Points on a hilly landscape, in no order, each with its height.
A ball rolls from a point to the lowest of its 2 nearest points, and stops where none of them is lower. Distance is the straight distance between rows; heights are no part of it.
q731: 142 160 157 107 146 141 121 131 113 120 103 113 129 134 118 161 118 118
 120 117 136 122 147 118  (h 449)
q987: 152 86 136 113 146 111 124 159 83 150 145 125 114 158 97 136 106 114 121
 144 127 143 104 145  (h 40)
q397: 117 116 158 144 130 147 75 153 113 141 152 104 145 145 139 135 143 129
 106 153 141 134 137 123  (h 771)
q263: 147 105 145 119 145 96 101 145 120 156 141 112 144 111 108 131 145 94
 119 152 170 136 120 121  (h 281)
q218: 133 132 74 138 117 135 175 122 142 111 112 161 150 150 137 87 139 117
 164 117 98 119 76 134  (h 75)
q796: 106 117 155 103 148 151 93 171 98 155 138 107 167 127 82 120 139 110 88
 121 115 146 134 113  (h 166)
q529: 127 97 148 127 122 111 75 175 82 139 134 119 110 119 99 144 138 124 109
 145 121 133 144 148  (h 172)
q822: 137 136 142 122 119 118 129 100 146 133 110 142 101 112 164 132 119 134
 123 123 140 118 151 112  (h 436)
q879: 114 128 114 138 135 165 154 137 123 153 165 110 138 164 103 114 130 143
 101 119 129 148 120 111  (h 365)
q112: 157 132 132 135 168 126 124 112 130 113 132 122 133 147 126 145 116 109
 134 136 169 124 128 130  (h 263)
q563: 145 114 97 125 142 109 141 100 145 124 116 126 136 166 130 94 110 113
 118 108 132 148 138 134  (h 433)
q412: 130 150 131 141 129 85 123 129 141 102 118 148 84 91 142 134 139 136 144
 152 139 126 160 118  (h 621)
q341: 139 136 144 160 114 144 120 103 161 96 114 149 116 110 159 138 116 153
 161 134 131 118 124 103  (h 705)
q215: 107 116 126 152 104 143 98 149 118 163 148 96 149 163 146 129 159 143
 116 144 122 133 144 123  (h 764)
q518: 166 95 92 127 143 92 121 108 122 123 128 133 136 174 118 106 122 106 131
 135 147 135 89 148  (h 673)
q706: 136 115 160 123 111 128 91 119 130 131 104 118 108 96 120 149 132 127
 115 141 143 129 140 157  (h 249)
q350: 152 115 120 134 156 103 118 144 124 125 132 109 110 138 119 140 115 122
 144 112 139 161 162 126  (h 519)
q358: 104 153 151 142 86 155 115 131 140 109 132 137 97 84 154 151 132 164 118
 119 98 124 163 139  (h 339)
q651: 112 138 120 145 163 161 148 159 115 150 169 121 149 160 105 115 142 108
 112 139 148 147 117 126  (h 385)
q582: 124 112 165 137 145 164 132 162 107 143 152 107 138 134 88 146 121 113
 116 130 135 142 126 144  (h 510)
q847: 115 133 126 128 118 111 140 87 141 98 104 148 113 122 136 128 94 144 148
 161 116 132 143 134  (h 528)
q660: 143 133 128 112 155 91 101 144 119 115 119 143 79 100 128 148 129 123
 136 141 141 140 151 145  (h 588)
q77: 108 131 106 120 106 120 147 124 124 141 144 119 122 137 113 127 126 149
 115 139 129 117 134 113  (h 585)
q335: 117 103 106 107 113 129 109 128 158 149 135 115 123 122 160 123 128 143
 130 126 131 151 122 131  (h 360)
q565: 114 159 154 106 127 155 109 128 126 113 124 96 130 107 126 160 132 149
 118 97 124 108 150 118  (h 423)
q920: 136 102 152 128 105 105 87 144 110 130 115 108 105 120 118 157 128 135
 125 144 119 145 160 150  (h 213)
q353: 166 123 111 114 142 97 136 104 136 111 114 149 113 139 135 114 99 109
 131 119 144 135 123 124  (h 473)
q180: 170 123 114 136 156 69 149 98 124 108 141 154 121 155 135 132 107 98 143
 167 156 127 108 156  (h 682)
q467: 84 144 96 124 111 143 144 103 139 125 121 122 148 138 170 122 123 180
 154 104 85 105 123 113  (h 651)
q744: 133 120 128 148 129 110 131 122 137 129 129 113 112 130 137 134 125 137
 132 120 145 131 168 117  (h 481)
q948: 98 122 88 162 80 149 142 101 144 152 110 138 159 125 157 138 132 167 149
 115 84 129 144 124  (h 635)
q9: 112 131 144 133 110 146 92 121 121 123 121 120 132 143 137 139 117 143
 113 152 134 140 131 125  (h 779)
q312: 96 102 148 127 130 133 101 144 131 145 155 72 133 135 136 126 148 144
 111 107 103 125 183 152  (h 641)
q931: 168 94 132 99 152 93 113 128 111 139 141 118 139 173 127 105 112 102 119
 139 149 141 87 127  (h 687)
q741: 113 133 95 163 116 144 139 100 141 105 83 163 162 99 142 112 120 144 179
 96 71 99 127 98  (h 679)
q151: 172 130 113 120 130 88 136 87 132 94 108 188 91 114 121 118 97 119 122
 141 138 119 108 123  (h 520)
q139: 153 130 157 126 174 128 106 136 111 132 143 132 111 130 128 167 122 112
 125 142 163 112 131 132  (h 295)
q441: 134 114 134 117 125 122 94 153 140 136 143 106 133 100 118 133 147 118
 129 133 158 148 113 118  (h 321)
q863: 98 98 125 124 122 126 135 125 141 159 154 84 127 140 130 100 142 156 110
 103 119 134 157 134  (h 625)
q223: 83 117 152 111 160 160 124 163 116 162 174 97 187 131 80 105 152 126 94
 129 110 144 131 107  (h 200)
q724: 115 152 147 137 103 116 146 82 147 96 93 153 107 87 128 136 112 156 138
 147 104 114 150 122  (h 501)
q543: 132 118 173 118 157 96 108 144 120 134 141 121 100 88 98 163 142 116 122
 171 145 127 154 163  (h 432)
q884: 145 126 121 97 137 88 127 142 124 146 118 122 133 128 129 115 144 92 123
 131 155 126 108 122  (h 262)
q927: 152 119 87 114 147 133 177 131 130 109 136 139 122 190 134 84 121 118
 136 101 103 131 85 150  (h 768)
q526: 187 112 152 94 147 106 135 132 113 135 127 140 112 149 142 130 101 94
 122 122 144 136 92 140  (h 704)
q909: 128 110 141 125 133 137 126 147 117 134 147 116 108 119 86 162 111 129
 115 140 136 141 148 143  (h 536)
q950: 119 153 113 140 138 157 150 158 120 142 140 135 132 142 120 144 133 103
 125 139 146 143 126 136  (h 338)
q443: 168 135 105 115 144 111 136 95 147 81 80 191 124 112 144 135 98 101 163
 140 105 129 111 123  (h 603)
q617: 138 125 169 113 123 109 85 150 140 131 144 111 101 85 143 133 153 127
 107 140 151 129 142 117  (h 361)
q776: 147 148 104 134 117 119 162 119 142 100 98 154 151 141 138 109 126 94
 161 136 122 128 89 131  (h 176)
q95: 114 127 143 131 118 138 118 124 123 119 123 116 114 126 132 101 135 142
 129 101 137 107 111 138  (h 709)
q198: 110 114 153 129 161 119 125 143 106 154 159 108 144 131 88 121 144 113
 96 135 152 109 147 111  (h 302)
q894: 135 150 83 125 129 156 175 138 131 139 128 158 135 150 136 144 126 99
 134 121 125 126 105 138  (h 255)
q106: 121 136 96 131 98 125 144 101 137 124 116 154 123 119 130 120 117 146
 126 127 123 116 119 107  (h 560)
q307: 110 120 102 120 100 137 118 132 152 126 118 135 129 111 158 138 134 139
 157 136 121 132 102 141  (h 323)
q310: 119 140 112 135 102 168 140 110 133 121 117 130 139 143 139 149 99 161
 134 109 102 141 132 114  (h 366)
q247: 89 156 99 156 91 151 118 133 117 117 125 131 144 116 139 139 157 173 147
 101 94 92 127 126  (h 678)
q892: 154 154 136 141 135 83 140 101 149 106 96 164 102 101 153 135 127 121
 158 163 142 121 137 110  (h 652)
q750: 152 123 129 139 140 125 113 130 105 132 130 160 87 134 133 147 114 126
 114 138 155 116 122 130  (h 214)
q686: 91 121 153 112 149 136 132 160 121 161 172 99 168 108 89 117 162 114 105
 131 137 110 126 106  (h 245)
q336: 143 129 128 120 167 140 129 137 128 123 146 97 151 145 101 144 134 108
 140 113 157 119 119 116  (h 183)
q471: 115 172 172 139 109 139 132 139 137 99 115 137 96 104 165 138 126 150
 135 130 105 125 153 120  (h 377)
q516: 118 110 125 154 122 135 117 138 113 160 134 95 149 158 111 130 157 134
 129 132 145 110 126 135  (h 754)
q508: 183 122 93 132 141 101 162 77 150 71 114 183 151 154 141 118 104 84 135
 143 122 116 99 156  (h 609)
q823: 126 160 139 127 105 145 130 139 138 112 104 121 128 92 131 143 145 128
 153 104 125 122 118 129  (h 179)
q205: 107 122 136 139 94 147 102 129 136 123 136 130 98 92 126 142 131 150 108
 132 134 132 145 152  (h 293)
q681: 97 164 110 148 110 157 132 112 125 104 100 141 152 115 152 131 128 156
 161 102 94 99 130 115  (h 664)
q421: 133 124 120 139 121 112 180 84 138 104 91 169 122 135 136 126 86 125 159
 144 95 113 139 139  (h 561)
q416: 92 120 98 160 93 147 167 96 148 137 111 157 153 112 167 116 109 161 170
 117 57 122 131 118  (h 620)
q557: 119 139 176 106 136 132 100 136 126 128 140 94 120 98 125 135 151 136
 101 99 134 98 165 113  (h 397)
q535: 104 154 158 138 99 162 134 167 120 150 160 97 147 111 129 151 152 141
 110 117 117 133 149 120  (h 507)
q403: 151 143 127 157 117 123 138 101 157 96 94 177 129 104 150 120 114 120
 158 143 128 134 121 94  (h 680)
q487: 144 151 125 111 138 141 138 130 143 111 114 105 144 125 129 132 140 109
 149 94 148 115 104 120  (h 82)
q442: 191 127 106 124 139 102 160 85 138 77 92 194 122 125 126 126 102 94 134
 120 120 105 110 141  (h 566)
q843: 138 146 162 115 121 118 116 121 141 137 130 109 116 100 152 133 145 129
 107 118 156 116 148 100  (h 396)
q626: 125 126 139 100 141 139 124 131 120 123 127 121 120 130 107 130 103 116
 105 133 140 145 119 146  (h 559)
q624: 131 87 128 120 135 117 105 156 108 147 142 98 140 148 84 128 129 127 121
 134 124 152 121 126  (h 113)
q788: 109 124 175 114 164 130 99 155 117 135 148 105 130 99 105 126 148 112
 100 125 146 115 165 136  (h 357)
q657: 110 124 94 124 125 139 146 113 129 171 149 104 156 154 114 94 166 148
 109 116 134 112 97 117  (h 735)
q528: 104 109 102 135 147 142 118 147 108 180 156 99 151 164 97 102 180 145
 113 125 128 114 126 118  (h 744)
q372: 165 114 83 151 139 86 155 99 140 96 127 158 140 164 128 100 117 101 150
 142 137 126 95 144  (h 648)
q115: 148 133 115 131 99 117 154 96 124 98 103 178 106 117 116 121 97 136 133
 138 115 106 102 107  (h 556)
q161: 115 141 67 132 122 144 174 120 152 135 121 153 149 141 137 109 129 118
 144 120 110 142 113 133  (h 165)
q633: 124 114 159 107 137 134 81 167 86 155 133 133 137 116 92 137 130 107 85
 148 136 139 140 126  (h 125)
q445: 113 153 141 107 116 154 150 120 130 120 119 127 134 129 126 118 106 120
 117 131 129 147 100 143  (h 578)
q765: 103 130 122 129 118 151 117 131 141 154 147 82 168 151 150 114 150 150
 124 126 121 159 121 115  (h 770)
q266: 127 144 112 142 107 105 128 135 129 118 104 136 138 135 132 111 139 113
 149 151 140 146 110 118  (h 256)
q544: 125 149 147 130 88 142 130 162 121 150 122 114 123 117 139 163 139 130
 116 126 110 143 165 122  (h 529)
q173: 163 115 108 132 171 86 115 134 114 111 136 141 91 130 123 143 104 117
 149 129 144 154 135 148  (h 554)
q432: 123 128 184 132 118 122 103 166 117 127 146 115 95 90 105 158 151 126
 107 152 123 125 163 148  (h 462)
q504: 131 93 123 124 138 119 112 148 98 158 149 133 100 155 132 135 116 135
 115 142 136 130 121 138  (h 119)
q656: 125 152 102 138 111 143 166 112 132 120 124 131 144 154 139 83 127 148
 135 91 108 121 96 100  (h 737)
q80: 97 142 120 143 109 136 119 145 114 124 124 108 130 125 130 124 157 151
 138 105 120 94 131 136  (h 692)
q718: 108 120 179 133 116 161 116 177 113 148 163 104 130 110 107 154 141 124
 100 136 119 136 151 141  (h 486)
q955: 106 133 100 144 105 176 145 112 138 145 153 120 139 155 123 125 115 173
 109 114 113 154 121 111  (h 337)
q658: 98 123 104 135 99 128 135 109 141 132 142 109 120 116 127 103 135 173
 118 100 118 126 139 121  (h 606)
q189: 118 140 123 132 111 134 152 124 125 139 135 105 137 140 115 85 148 147
 124 97 136 107 94 114  (h 724)
q758: 104 124 110 153 114 150 177 102 150 111 103 170 133 115 156 130 95 137
 169 133 78 115 135 135  (h 598)
q952: 104 112 126 98 154 140 114 142 138 155 148 84 169 147 124 99 145 121 120
 127 132 158 116 125  (h 776)
q420: 117 112 109 118 128 117 122 100 157 126 112 128 117 132 161 87 114 135
 131 108 132 140 133 129  (h 395)
q968: 180 111 156 92 188 96 121 133 88 142 150 145 116 154 142 149 95 87 117
 144 140 153 109 146  (h 721)
q799: 146 143 137 129 124 112 126 148 122 133 102 145 117 114 140 121 141 95
 136 130 157 138 119 132  (h 189)
q842: 121 144 117 138 110 138 128 143 135 108 100 154 115 103 153 148 137 128
 173 133 114 113 122 137  (h 259)
q781: 123 116 169 109 173 105 106 133 120 124 133 102 127 103 89 138 134 107
 126 140 152 122 145 152  (h 398)
q707: 118 154 158 118 113 135 129 83 156 116 110 131 111 88 149 145 123 155
 121 124 131 104 148 124  (h 470)
q969: 139 141 93 128 138 157 173 111 134 121 127 150 137 184 139 88 117 125
 110 95 108 134 109 131  (h 752)

Call two points neighbours if one is among the 2 nearest of the other. Go from one point of each pair to the other, from neighbour to neighbour, staying as low as possible. Name the highest point that can't be avoided.
q218 / q955 => q651
q987 / q487 => q139
q799 / q218 => q266

For each start below, name the point where the ball stops.
q471 => q633
q403 => q799
q80 => q799
q741 => q799
q563 => q487
q822 => q799
